Points, in no order, along strands that fork, close into loops and pass close to each other.
In the rows, zero is written as 128.
Points whose rows are less than 187 apart are linked; no others are.
Bova: [ 94  75 148  99 111 132 155 171  95 141 156 186 192  89 139 134 159 143
  83  88  45 166 113 119 143 129  82 137 150 201 126 150 100 183 119 135
  87 108 164 129 181  90 182 124 103 156 124  85 108 149 118 138 143]
fuba: [ 81  99 143 184 168 143  97 117 176 112 141  97 149 156 117 144 119 118
 121 103 107 137 180 120 105 162 137 129 117 106 149  74 161 161 150 113
 142 147 134 161  72 136 150  90  88 179 158 138 156 139 137 122 160]
Leg: [108 173 134 143 101 112 100 110 103 134 139 109 164 189 115 124 122  83
 140 190  94 158 110 117 141 145  99 127 121 180 145 195 129 110  98 184
  93 126 170 135 122 140 121 169 166 107 115  91 108 154 122 146  98]
teba: [ 75 126 126 153 165 158 126 141 154  74 146 163 158 156 132 129 148  95
 114 108  84 172 192 119 132 146 137 126  99  95 143  93 118 164 166 130
 127  91 138 195 124 144 142  84  72 151 148 110 181 130 169 109 150]
Suza: [109 146 159  91 139 117  81 121 110 146 120 161 144 163 133 125 113 124
 125 176  70 216 160 103 170 140  97 147 104 121 124 151 102 127 116 139
 114 102 161 121 133 151 140 141 108 134 144  63 159 123 156 150  93]
viz: [112 116 124 190 124 131 128 142 153 118 116  67 130 144 130 146 153 120
 122 180 112 150 173 202 122 141 102 140 116 121 168 142 116 119 158 105
 143 119 137 136 116 149 151  54  90 119 175 148 220 144 176 139 107]
Tiz: [149  63 113 106 114 131 173 147 140 147 129 178 103  88 137 123 154 142
 110  84  95 112 109 138 161 135 123 108 134 112 127 132  88 165 103  68
 134 138 107  83 163  97 140 146 160 146 123 151 163 127 139 170 106]
lomo: [106 179 136 178 164 140 134 127 134  88 165  96 190 119 102 149 154 128
 124 152 142 138 136 120 132 106 127 164  88 165 148  71 157 115 145 152
 136 117 163 134  97 146 130 103 140  85 138 125 138 138 116 108 153]
veza: [197 147 170 112 150 109 114 114 142 126 140  80  75  91 114 137 111 153
 113 106 229 112  88 110  88  97 130 120 133 127  81  79 154  77 138 122
 122 140 125 133 121 190 125 127 152 122  94 177  85  97 117 133 128]
leni: [178 134  99 174 125 137 131  80 116 142 114 166 111  95 110 104 138 161
 148 131 123 124 109 157 134  71 163 110  97 146 151 121 117 126 133 126
 169 125 132 110 145  97  92 163 167  88 167 154 133 126 135 173  98]
dipa: [161 137  87 199  97 138  92  95 147 139 109 127 125 131 109  76 160 136
 136 144 104 143 111 169  98  84 150 128 112 184 174 128 137 102 152 142
 137 115 173 114 132 113 116 123 109  87 171 143 164 133 153 159  60]
fepo: [162 165 149  75 116 145 196 147 123 132 104 161  99  75 178 152 129 150
 159  90 165  75 108 123 143 109 156 146 158  65  68 116 122 142 118  89
 139 117  80 134 151 138  95 165 180 102  64 123  82 117 110 113 172]
sava: [ 96  32 113 165 105 146 154 151 153 111 111 166 132 125 158 126 162 152
 111  80  56 151 175 157 136 139  97 120 121 112 145 110  95 172 149  67
 129 101 163 143 151 118 177  76  79 196 150 126 157 149 150 175 112]
mosuz: [ 75  96 159 186 130 100 121 123 157 124 147 119 129 138  98 133 113 120
  84  97 100 149 130 105 129 108 115 151  74 115 116 121 130 124 124  86
 123 158 124  99  86 128 181 105 122 177 121 112 198 160 118 183 136]
zumup: [135 200 146  79 110 145 128 128  91 137 100 155 109 141 179 120  97 121
 158 143 160 116  88  94 123  96 161 154 126  78  75 191 143  76 144 147
 144 136 129 157 124 168  83 201 132  59  73  88  87 120 132 141 130]
Vir: [157 175  90 123 136 141  73  84 106 116  80 133 133 189 136 103 115 108
 178 168 171 140 159 111 123 145 162 124 120 106 157 103 125  95 143 176
 132  72 125 163 113 159  82 139  87  79 172 141  78 105 141  85 111]
Bapu: [121 114 167  54 152 125 126 155 132 157 134 118 122  91 123 147 118 132
 126  92 147 109  85 125 136 155 125 131 187 122  98 142 112 158  91 112
 115 162 118 101 144 116 115 144 150 138  95 138  85 118 125 132 164]
nefe: [118  91 104 127 116 117  93 130 137 145 132 127 127 127 140 124 144 144
 107 120  60 159 142 125 106 150  94 118 135 182 173 149 143 143 142 146
 129 151 138 119 152 104 159 131  79 162 127  88 129 136 142 154 107]
ruv: [106 154 168 118 151 154 145 130 145  91 146 151 166 136 140 112 123 102
 129 111 141 126 130  73 147 113 148 156 107  67  93  72 149 128 140 121
 130 117 112 160 107 147 127 136 138 135  96 101 117 132 121 116 182]
Kule: [168 109  76 111 131 127 213 178  93 154 164 189 146  27 120 157 143 162
  97  74  97 168 128 167 138  81 119  98 120 187 138 168  67 201 115 144
 139 164 141  81 180 104 104 132 137 135 113 146 129 105 135 147 117]
zala: [186 199 130 118 146 149 117 125  73 166 123 132 165 120 132 123 136  97
 122 178 138 121 104 133 128  98 140 124 121 125 132 146 102  71 100 182
 151 108 160 136 164 164  81 133 159  60 148 147 118  98 166 133 109]
Diler: [ 77 116 140  71 137 104 142 140 170 126 114 125  33 141 144 157  84 138
 141 111 193 118 141 116 132 147 115 117 158  40  58 108 143 141 132  64
 111 147  69  99  66 137 151 129 114 155  81 141 130 117  96  94 145]
Nas: [134 201 119 141 165 148 153 144 117  94 143 131 189  61 119 134 145 134
 101 122 136 111 113 127 126  76 133 161 110 154 114 110 134 123 135 142
 151 115 159 124 152 147 134 117 161  93 121  96 112 126 107 126 165]
Bogi: [153 103  74 173 100 117  81  95 149  90 101  96 135 226 121  84 131 107
 140 155 144  78 130 139 120 181 152 148 154 104 185 146 162 121 153 137
 135  83  97 160  75 142 127 140 113 123 167 107 155 124 158  60  96]
lenad: [ 94 108 116 165 102 102  82  45 105 133  89  78  93 218 109 124  76 108
 130 184 139 118 213 107 108 192 132 128 170 120 157 137 183 155 110 105
 135 146 111 116  38 123 118 137  81 187 180 118 158 129  79  52 104]
Tanok: [ 78  76 106 150 127 120 157 170 151  92 126 185 125 131 155 138 118 105
 140  59  93 121 180  77 159 172 121 125 124  77 134  66 106 183 134 100
 104 101 100 137 142 104 179 107 105 204 121 110 121 107 122 134 174]
kap: [116 190 120 123 121  99 136 117 130 183 123 159  73 112 132 171  67 162
 156 161 157 140 144 138 140 119 151 144 116 126 110 159 120 114 105 111
 168 150  80  58 123 123  86 181 173  91 124 123 137 118  75 175 104]
Tama: [173 142 104 161 157 121 219 154 127 114 153  97 141  52 109 182 158 150
 113 115 161 105 143 175 136  92 102 105 129 201 149  97 116 157 124 116
 108 141 142 114 150 147 111  93 166 120 141 209 139 117 138 124 141]
riki: [ 91 136 133 193 144 150 131 155 161 105 142 133 168 161 140 171 154 110
 126 161  91 172 206 179 125 163 102 125 111 126 162 102 122 137 161 123
 127  87 170 186 146 183 148  57  84 136 171 142 225 135 181 113 123]
Pev: [166  96  82  97 137 138 190 163 116 151 137 217 122  41 154 173 136 163
 128  75  92 144 126 147 164 124 115 102  94 139 122 130  84 205 102 104
 133 145 100  77 160 120 111 170 184 133 134 110 137 110 109 158 122]
bobe: [ 73 148 151  86 149  91 130 146 162 153 119 104  65 143 130 179  60 120
 130 124 136 131 169 113 116 166  92 117 170 104  91 147 137 120 110 100
 115 182 121  76  90 135 147 111  86 185  91 141 118 133 101 137 158]
zatol: [149 119 121 102 127 108 167 170 100 143 149 217 184  61 124 129 141 168
  93 102  71 184 118 147 141  81 102 142 113 204 127 163  77 168 135 163
 143 122 160  93 185 111 149 161 126 142 124  66 139 117 140 149 123]
patu: [229 124 136 112 144 135  96  96 114 139 111 113  89  88 109 113 128 149
 122 110 212  95  68 131 104  71 146  96 106 107 102 114 120  84 118 128
 142 129 123 149 120 164  76 124 151  83 154 191 123 105 163 150  99]
tavov: [ 90 152 162  73 117 150 144 138 102 153 115 162 171  97 141  95  97 158
 135 117 139 161 125 121 135  73 129 140 137 155  88 174 106 137 128 145
 132 144 162  99 154 108 100 153 112 113  78  86  69 120 119 143 136]
kuf: [196 112 117 153 163 146 134 164 160 110 128 119 129 114 142 141 162 102
 120 115 152  97 157 162  98 128 106  79 109 106 112 112 116  70 131 114
 127  99 124 164 163 193 126  66  81 148 160 203 157 128 165 114 117]
Tova: [ 95  80 109 126 105 131  71  57 111 151  91 107  82 163 117 108 104 121
 128 171 121 152 176 132 129 169 118 112 138  92 134 129 150 147 127  82
 161 138  98  90  73 105 119 135  97 135 175 122 157 117  82  98  69]
duki: [111 194 157 103 120 117 108 114 110 145 144 124 150 187 145 128 102  79
 142 196 118 177 135  81 160 135 106 138 121 112 124 138 141  91 123 155
 123 133 152 127 106 160 113 151 122 113 118 101 114 126 132 132 103]
sike: [103 135 184  77 132  93 166 142 158 141 166 133 139 123 160 170 113 109
 116 136  98 145  96  88 162 139  94 146 123 112  81 125 130 104 114 100
  86 169 120  85  85 115 154 130 147 162 114  93 136 154 111 173 184]
gufer: [208 141 109 167 142 157 179 160 115 152 146 124 124 104 143 133 220 113
 118 137 117 121 164 177  95 128 145  75 135 154 136 105  98 106 117 137
 112  97 143 149 200 141  90  64 101 117 162 213 139 127 174  96 125]
gogop: [148 117 145 169 139 120 173 134 151 132 139  86 131 125  93 162 155 163
 134 153 190  78 138 183 126 126 117 111 151 191 157  88 147 147 122 118
 114 120 130 149 132 141 113 103 163 135 164 205 150 134 148  81 126]
Numag: [128 137 141 117 114 146 182 128 124  77 132 182 135 106 158 128 148 134
 156 109 149 101 132 112 176 127 137 141 122  81 105  68 132 178 138  91
 133  82  90 143 142 114 116 154 174 115 114 112  99 139  97 103 171]
Miza: [167 143 117 162 116 126 154 109  68 187 134 158 138  58 103 151 160 177
 103 140  82 174  92 161 125  60 158 128  98 205 154 165  99 136 112 161
 149 149 153 104 156  80 102 154 174  71 154 153 142 140 127 180 102]
kesaz: [114 142  95  72 111 118  64 114 109 164  72 128 108 145  98 113  46 126
 137 119 145 149 153  94 121 125 115 109 155 115 136 165 164 119 112 152
 142 172 128 108 119 139 123 141  78 139 109 123  98  90 104 103  79]
Bibeg: [109 182 111 123 100 130 113 116 103 110 122 134 134 155 114  97 103 123
 153 129 155 112  96 107 132 109 158 156 131 129 137 163 154 103 148 171
 141 129 153 147 140 123 100 197 155  73  83 107  73 123 110 125 118]
Zoli: [205 143 143 126  95 136 142  73 100 103 148 129 117 145 171 126 198 141
 146 184 102 141 108 144 142 120 127 132 112 116 152  89 143  98 168 142
 111  69 115 180 133 115 117 135 128  86 160 139 106 159 151 115 124]
Kogur: [125 109 145  52 122 127 102 131 116 156  92 119  86 141 150 128 111 130
 152  93 164  80  67  96 120 168 166 136 191  94  92 128 146 148 106 126
 114 148  93 135 135 116 118 194 156 119  84 123  67 114 113  98 157]
bisot: [219 156 112  84 167 153 108 127 101 135  79 132 134  96 132 104 101 151
 161  91 203 104 109 119 102  79 170 117 112  96 103 122 120  90 122 157
 157 130 138 137 138 171  61 137 123  78 116 161  82  83 159 117 139]
pidul: [ 91  95 131 128  95 126 119 162 116 147  84 182 147 102 106  71 103 143
 142  66  80 108 105 102 129 118 154 146 134 143 126 141  95 145 107 158
 119 117 135 116 203  53 176 137 161 164  85  69  91 131  95 150 150]
Dako: [ 98 133 131 132 142 129 134 157 115 136 148 124 140 101 121 121 145 128
 105 136 117 177 162 140 141 110 106 116 115 155 139 116 126 125 138 140
 123 134 168 104 168 126 130  97  82 136 132 135 116 133 118 131 112]
rusa: [177 126 184 158 150 120 146 109 160  83 196  74 104 113 130 159 130 122
 122 157 221 121 112 131 107 108 126 111 100  91  85  46 153  85 182  86
 141 122  79 151  56 176 138 103 146 127 152 198 156 109 108 112 138]
Robid: [152 152 127 124 118 126 154  99  44 183 131 145 132  54 117 132 139 187
  91 127  89 159  57 147 121  48 153 146 120 179 118 189  77 120 105 172
 164 159 149  96 145  60 101 157 181  76  95 117  79 139 110 178 151]
Magu: [107 142 158  88 111 123 142 146  92 175 131 165 136  64 143 117  95 173
  90 119 127 142  72 137 113  51 141 152 119 161  73 206  83 121 103 147
 158 170 133  67 151  96 128 158 162 104  70  61  98 119  96 200 137]
gilop: [111 103 150 114 155 106 137 145 157 132 150  73  81 121 131 181  90 125
 110 137 155 145 167 116 114 159  90  84 135 100 103 107 155 110 164  86
 125 190 109 115  86 139 153  86  89 193 139 166 154 110 116 134 144]
Mab: [ 47 170 145 118 150 132  94 127 137 141 118 169  98 158 124 138  76 115
 135 155 117 149 122  89 157 135 143 168  80  56  92 152 128 146 113 121
 137 150  86 110  56 120 132 173 164  99 116  61 190 139 109 140 133]
Zusav: [ 53 107 147 143 146 125 138 127 125 140 130 106 130 130 116 150 142 140
 126 135  91 175 174 143 158 144 111 140 108 137 136 113 121 154 115  99
 120 111 133 110 126 103 131 107 121 143 142 117 116 173  85 134 158]
norek: [109 104 104 144 110 115 109 127 155 124 128 130 129 176 133 156 138 133
 128 123  89 115 166 125 108 191 103 116 162 185 184 129 174 145 137 154
  97 121 123 175 139 121 153  94  84 178 152 127 125 152 135 112 125]
gab: [ 93 122 133  79 143 156 115 115  82 161 109 135 167 144 127 117 142 120
 138 161  77 168 140 147 155 175 146 125 156 161 150 161  85 148  94 155
 111  86 143 148 170  94  91 133 144 110 160 109  88 142 128 123 122]
Vore: [181 110 153 128 106 123 203 135 143 130 191 110 127 111 175 179 179 127
 125 180 145 130 137 156 158 147 102  94 121 125 114  72 161 127 171  82
 116 123  89 136 109 144 112 114 134 126 175 173 151 132 129 103 117]
Vogo: [120 202 132 125 100 113 168 147 120 169 134 172 106  66 133 177  84 175
 132 114 134 103  94 131 115  91 163 170 128 138 100 188 116 120  92 132
 154 156  95  89 152 106 113 179 212  89  67  90 110 127  73 186 136]
Pufi: [172 135  97 155 127 151 216 167  92 135 144 145 152  44 123 175 170 138
 116 115 121 158 150 175 126  95 116  78 121 218 174 123  91 197 112 140
 119 143 175 104 192 126  89  97 145 102 145 203 152 106 136 121 102]
fugaz: [ 90  98 159 134 106 108  94 150 122 161  96 176 135 101 127  76  63 158
 139  72 117 121  92  72 131  85 136 158 106 133 108 136 119 144 115 152
 153 169 136  77 143  77 174 177 151 171  79  48 108 112  97 168 166]
Guviv: [ 98 149 125  50 117 123  93 131 125 174  93 166  88 143 128 129  84 131
 142 134 110 137 119 101 137 133 112 131 143  85  88 162 133 116  85 131
 129 146 103  94 115 128 149 153 125 134  90  91 102 127  90 129  95]
vabo: [150 143 108 141 133 114  99 130 146 134 127 112 136 125  54  90 108 111
 123 106 190  92  82 156 115 112 180 140 151 133 138 145 118  91 105 145
 158 124 162 117 146 154 112 155 172 103 113 175 128 107 132 133  79]
bemu: [106 139 128  81 116 103  95 112 148 141 105 127  48 141 152 144  71 135
 124 120 163 114  96  92 129 123 114 144 126  49  72 140 142 100 110  93
 129 164  61  88  78 124 166 139 137 135  77  88 132 117  99 140 121]
zal: [180  82 155 168 154 144 141 138 186  44 173  83 128  91 124 135 134 101
 132  89 219 133 114 143 101 102 110 112  94  85  90  64 100 140 162  71
 140 116 112 146  76 199 136  75 110 132 149 219 175 105 142 123 126]
Foza: [136 115  79 113  87 113  85  97 114 118 101 163 131 159 116  82 100 136
 154  89 116 115 101  86 128 144 165 145 152 152 178 137 144 142 137 171
 138 120 126 141 150  92 116 169 132 123 124 103  81 104 126 124 117]
Bil: [145 150  96 172 120 104  82 108 136 120 129  78 126 154  79  81 112 102
 113 141 163 115 123 147 104 108 143 134 120 140 161 146 134  72 129 137
 164 139 167  89 124 143 124 116 111 111 145 152 162 111 125 147  61]
vit: [137  89 147 113 127 100 173 149 158 123 135 138 135 113 168 153 143 120
 125 104 100 112 111 110 183 156 113 148 140  96 119  99 111 146 121  71
 115 140 100  86 123 109 167 138 157 161 134 121 160 135 134 157 176]
pizus: [136 152  91 193 122 115  70  92 126  93 121  23 130 231  99  85 115  83
 162 178 154 108 150 130  80 156 134 109 118 134 164 136 153  96 139 185
  95 133 171 139  46 144 128  87 106 133 147 112  96 125 134  79 120]
guza: [110 163 136 152 137 124  81 127 114 125 145  38 123 179 103 134 109 105
 145 183 167 140 161 101  97 141 116 116  99 127 154  89 172  98 148 187
 116 148 142 140  85 140 130  86  91 115 125 129 116 111 108  68 120]
Zufaf: [119 135 115 194 123 114  83  59 124 117 113  47 133 242 114 110  95  69
 146 203 119 129 218 110  91 201 140 113 145 124 169 139 170 112 136 154
 126 137 141 136  41 147 133 104  93 174 173  98 138 123 124  80 129]
fot: [160 133 131 121 125 154 162 107  90  80 142 175 161  79 159 120 187 143
 123 120  89 150 113 135 164 115 138 155 117 114 127  76 107 178 148 103
 148  68 145 138 166 107 131 157 152  99 155  87 104 138 114 131 160]
Potad: [ 87  96 145 143 150 146 133 133 149 111 121 114 135 145 115 126 152 127
 136 153 137 114 144 170 169 152 126 134 124  94 129 112 116 158 116  88
 136  95  94 139 118 122 126 114 140 129 168 138 155 161 131 105 125]
fivu: [ 84 143 164  90 148  91 124 159 168 138 136  77 126 150 116 172  82 130
 140 114 156 111 134 117 127 175 107 149 193 138 118 136 147 139 100 138
  99 155 118 131 115 141 139 119 137 168  71 140  85 136 104 112 175]
bepi: [ 55 136 161 160 153 127 101 110 142 139 155 134 125 187  88 131  98  78
 101 125 100 157 141  77 142 133 135 150  80  77 118 121 146 139 122 134
 123 166 115 126  44 132 135 133 124 139 100  84 193 143 115 133 137]
Luded: [168  95 133 133 157 144 153 154 161  72 145 143 153  87 129 110 146 109
 109  82 173 113 113 135 137  82 114 111  97  98  95  87 106 125 133  86
 136 118 132 135 142 172 135  96 105 144 134 169 150 123 152 141 126]
Pini: [ 85  83 117 183 126 112  51 109 134 137  92 133 119 127  95  83  86 140
 129  76 106 128 124  85 124 124 153 164  91  93 141 106 144 146 120 126
 162 155 122  90 102  87 177 154 141 166 115  62 143 126  82 138 155]
paka: [ 82 194 131 107 136 121 117 117 132 136 105 160  86 137 152 148  58 131
 156 185 190 101 117 125 149 128 155 158 111  68  92 176 126 113 123 116
 155 141  70 109  73 143 104 186 180  78 144  96 161 115 110 159 115]
bizup: [ 95 109 110 118 140 151 141 168 139  63 125 189 164 109 131  90 158 112
 115  82  94 141 147 120 166 120 130 146 105 105 131 124 102 162 153 121
 121  93 143 173 177 127 160 113 109 138 128  83 169 125 160 111 145]
Nuzun: [180 174 150 151 123 120 128 107  97 165 127  81 165 131 111 125 141 121
 137 163 137 131  97 135 122  73 121 113 133 177 167 113 128  88 113 175
 116 135 178 119 147 117  98 102 142  81 145 188  99 116 155 136 116]
Pupan: [171 116 116 172  98 158 186 150 138 144 145 102 136 110 164 144 236 124
 103 163  73 148 148 193 103 122 118  98 147 162 134 111 124  98 173 120
  80  85 150 167 172 140 160  52  75 130 154 169 160 155 167 123 106]
tudot: [ 87  83 149  75 126 164 191 187  79 152 169 165 155  62 147 158 147 143
  81 117  72 161 143 126 117 132  53  83 153 181  89 133  92 169 130 106
  74 132 172 113 159  99 145  99  72 150 130 133  71 138  89 126 128]
rodob: [ 92 140 160  94 108 127 122 145 101 137 128 175 181 142 128  85  94 113
 124 128  87 161  97 110 123 100 113 148 167 194 106 219  92 128 110 188
 115 138 167 112 169  91 126 177 120 127  60  63  86 146 125 157 154]
fos: [151 109 139  70 118 106 150 132 134 116 157 114  71 104 162 133 147 137
  91 130 150  88  71  96 135 127 104 114 120 119  94 154 153  89 148  93
 100 163  74 128 125 117 145 145 147 119 105 125 149 133 145 149 135]
Gitop: [107 161 140 132 103 100 103 106 117 141 155  77 107 174 122 130 102 103
 138 182 127 110  84 119 116 152  92 120 124 166 109 202 153 107  85 161
 107 180 128 106  87 122 127 173 184 115  93  94 101 160 109 165 122]
vugip: [186 108 126 168  74 140 158 100 144 135 159  84 131 162 174 132 227 127
 131 183  97 129 117 182 102 142 148 123 147 163 155  97 165  98 177 129
  99  98 122 164 129 127 138  96 100 123 148 148 144 161 158 117 105]
rure: [142 109 101 132 130 126  87 100 146  87  97 137  94 118 112  85 107 147
 159  75 176  91 106  94 122 107 148 125 125 105 143 102 160 125 162 118
 152 138 110 133 120 121 122 163 128 131 119 132 114  96 135 127 141]
lokas: [167 220 105 124 157 139 144 140 111 130 141 174 191  88 116 148 131 122
 104 138 115  97 105 123 116  98 136 138 141 183 121 165 115  90 104 172
 155 121 152 136 189 164 102 155 194  71 106 123 139 105 152 129 140]
Novad: [171 149  94  95 163 150 107 124 133 109  73 129 143 136 143  96 117 118
 162 103 167 126 154 122 112 117 157 110 132 115 133 114 118 104 130 157
 135 103 130 159 155 152  82 107  72 116 139 149  72 104 163 102 154]
Sagol: [ 59 136 132  96 104 141 118 160 114 132 124 176 142 131 116  96 109 113
 137 109  67 125 120 114 109 162 132 138 169 180 120 200 102 141  87 173
  85 112 136 148 195  73 156 162 139 143  68  68  89 160  84 133 142]
riteb: [104 136 157  76 103  89 134 109 130 154 155 110 100 159 153 160 120 125
 137 177  66 162 109 107 144 165  66 136 115 157 114 171 128 104 102 131
  81 171 126  83  87  96 154 137 143 135 107  79 124 175 106 161 145]
Gife: [ 71  91 120  89 110 132 106 161 129  95 114 149 120 148 126  85 144 105
 135  96 102 105 108  90 148 179 140 145 134  92 144 145 136 152 133 128
 106 115 111 153 154  95 166 137 121 136 110  83 149 135 138 100 145]
Rik: [115 133 135 128 138 137 137 118 105 144 126  94 159 161 119 119 173 121
 126 185 115 105 115 179 162 161 141 139 153 145 152 158 124 124 106 138
 122  97 124 150 141 108  96 139 170 102 164 138 129 157 158 103 130]
sakul: [101 105  97  80  98 119  88 116 107 110  92 122 103 191 141  88 120  99
 145  92 148  84 108  77 119 192 175 130 166 121 142 154 152 133 125 160
 108 120  92 166 140 108 128 166 119 150 101 110  70 124 112  95 142]
lep: [195 118 157 125 128 112 145 126 123 139 177  57  89  78 134 168 162 148
  90 148 198 113  89 147 120 116 115  91 121 134 105  81 159  93 155  99
 110 140  99 127 113 153 128 103 146 116 144 195 129 114 125 114 111]
Lud: [129  86 117 136 143 165 105 101 108 183  75 132 121 134 130 105 141 139
 156 151  76 151 181 171 126 164 153  99 141 148 165 145  94 159 108 122
 147 105 131 124 156  99  90 126 123 132 205 153 131 134 141 153 101]
vitan: [175  42  93 166 105 153 139 113 178 131 110 131 133 114 171 137 163 150
 145  93  97 138 162 184 122 137 111  98 134 119 149  72 122 172 147  67
 137 109 117 120 120 127 147  72  84 171 170 159 133 133 141 160 105]
busad: [160 146 134 151 140 107 109 121 123 175 146 108 143 115  74 124 117 126
 103 105 128  96  61 140  97 120 155 128 180 187 139 172 119 120  73 164
 139 159 145 106 164 114 110 173 182 125  85 178 102 131 138 154 121]
Duk: [110  80 152 166 158 124 128 164 162 101 166  73 139 110 134 170 131 124
  99  99  88 138 159 133  91 149 110  97 138 117 125  91 158 118 176 111
 125 167 154 158 100 139 174  63  69 212 148 146 128 129 126 144 162]
vatur: [ 76  67 114 174 156 121 171 187 151  89 130 171 163 113 131 155 120 121
 107  55  86 130 179 141 152 131  98 123  98 101 125 101  95 188 119  91
 134 127 166 123 149 137 160  92  96 213 140 132 145 135 134 161 161]
pavoz: [134 145 133 133 145 117 161 146 146  90 156  79 110 133  82 133 149 160
 130 144 224  74 125 157 123 118 138 136 136 155 124  91 146  99 144 130
 109  93 121 161 136 157 119 110 145 109 114 179 114 136 121  48 141]
vadul: [ 76 164  97 140 146 137  65 129 132 128 118 120 142 160  72 119  72 125
 147 129 170 139 169  91 116 126 139 132 106 121 153 111 170 126 136 171
 146 140 139 136  92 158 125 116  91 107 109 123 118 105 107  78  93]
geb: [144  94 135 110  95 142 103  77 103 112 130 153 140 134 153 107 174 153
 125 139  74 165  97 117 160 118 124 146 106 115 146  90 132 138 152 129
 134  85 145 152 125  90 151 135 130 110 143  80 100 146 130 149 113]
Puvi: [136  91 142  74 133 121 110 136 158 110 116 112  76 156 143 121 119 100
 118 124 142  92 112  88 119 148  95 115 114  81  95 151 160  77 138  94
  97 164  80 157  96 152 163 126  96 150 133 137 182 135 169 125 123]
zubuz: [122 159 116 162 128 122 137 123 143  86 147  86 164 152 131 118 165 113
 129 152 117 167 153 138 122 121 131 140 114 183 179  94 137 101 171 158
 113 108 189 141 146 117 133  77  76 115 146 141 124 132 148 117 135]
sapuv: [127  98 133 160 148 138  95 129 176  77 137 113 125 166 101 113 127 111
 150 149 193 106 138 156 130 134 122 139 110  53 129  97 128 149 131  96
 162  80  59 160  66 159 135 108 103 124 161 170 171 134 136  56 122]
Kopog: [177  89 116 138 148 169 154 122 107 182 115 119 135 109 131 114 189 133
 128 123 108 143 144 177 109 123 162  70 149 147 159 125  78 153 100 127
 144 127 156 121 174  98  78  86 119 123 165 206 126 132 173 138 109]
gezun: [153 170 137  60 110 131 144 131  91 140 135 153  92 106 166 121 140 125
 116 135 131  81  57  92 124 116 132 134 128 109  81 187 130  77 120 139
 113 153  97 137 154 123 109 180 170  86  69  91 115 140 139 147 142]
tada: [178  83  88 170 133 120 112  93 175 114 110  96  94 119 114 106 139 155
 134  87 150  99 132 155 100 118 130 108 144 141 160  94 147 134 145  88
 145 134 123 120 122 123 119 114 113 148 157 177 149 115 155 136 114]
Tivom: [114 120 109 158 125 116  98 122 158  83 123 118 114 226  93 110 119  93
 132 158 149  98 174 127 124 169 116 148 130  70 156 137 150 114 132 120
 142  86  90 173  78 170 144 106  81 148 154 142 193 135 147  54 100]
fumuz: [ 87  96  82 150  77 116  78  96 126 118 104 100 117 218 103  99 127 119
 138 149 104 107 150 136 119 203 142 138 161 155 193 178 168 151 134 142
 108 116 127 153 108 113 134 130 117 154 162  92 139 142 127  89  91]
taf: [166 176 148 116 131 146 145 133 129 109 101 146 143 109 157 134 102 144
 174  88 175  47  84 112 129 109 171 184 162  74  93 100 133 120 109 130
 164  92 125 159 148 169 103 173 200  88  68 127  76  98 126 112 176]

A tip is a point with one link. Name the tips that can be reached along the links from each point below, in the order of the rows.
veza: Vir, ruv, Vore, Nuzun, taf
rodob: mosuz, Pini, busad
vit: Suza, tudot, pavoz
kesaz: viz, Tanok, Tova, Puvi

How many points has the smallest loop of links through each point below? Write - if it is on no loop.
Potad: 9
Duk: 11
Zufaf: -
gab: -
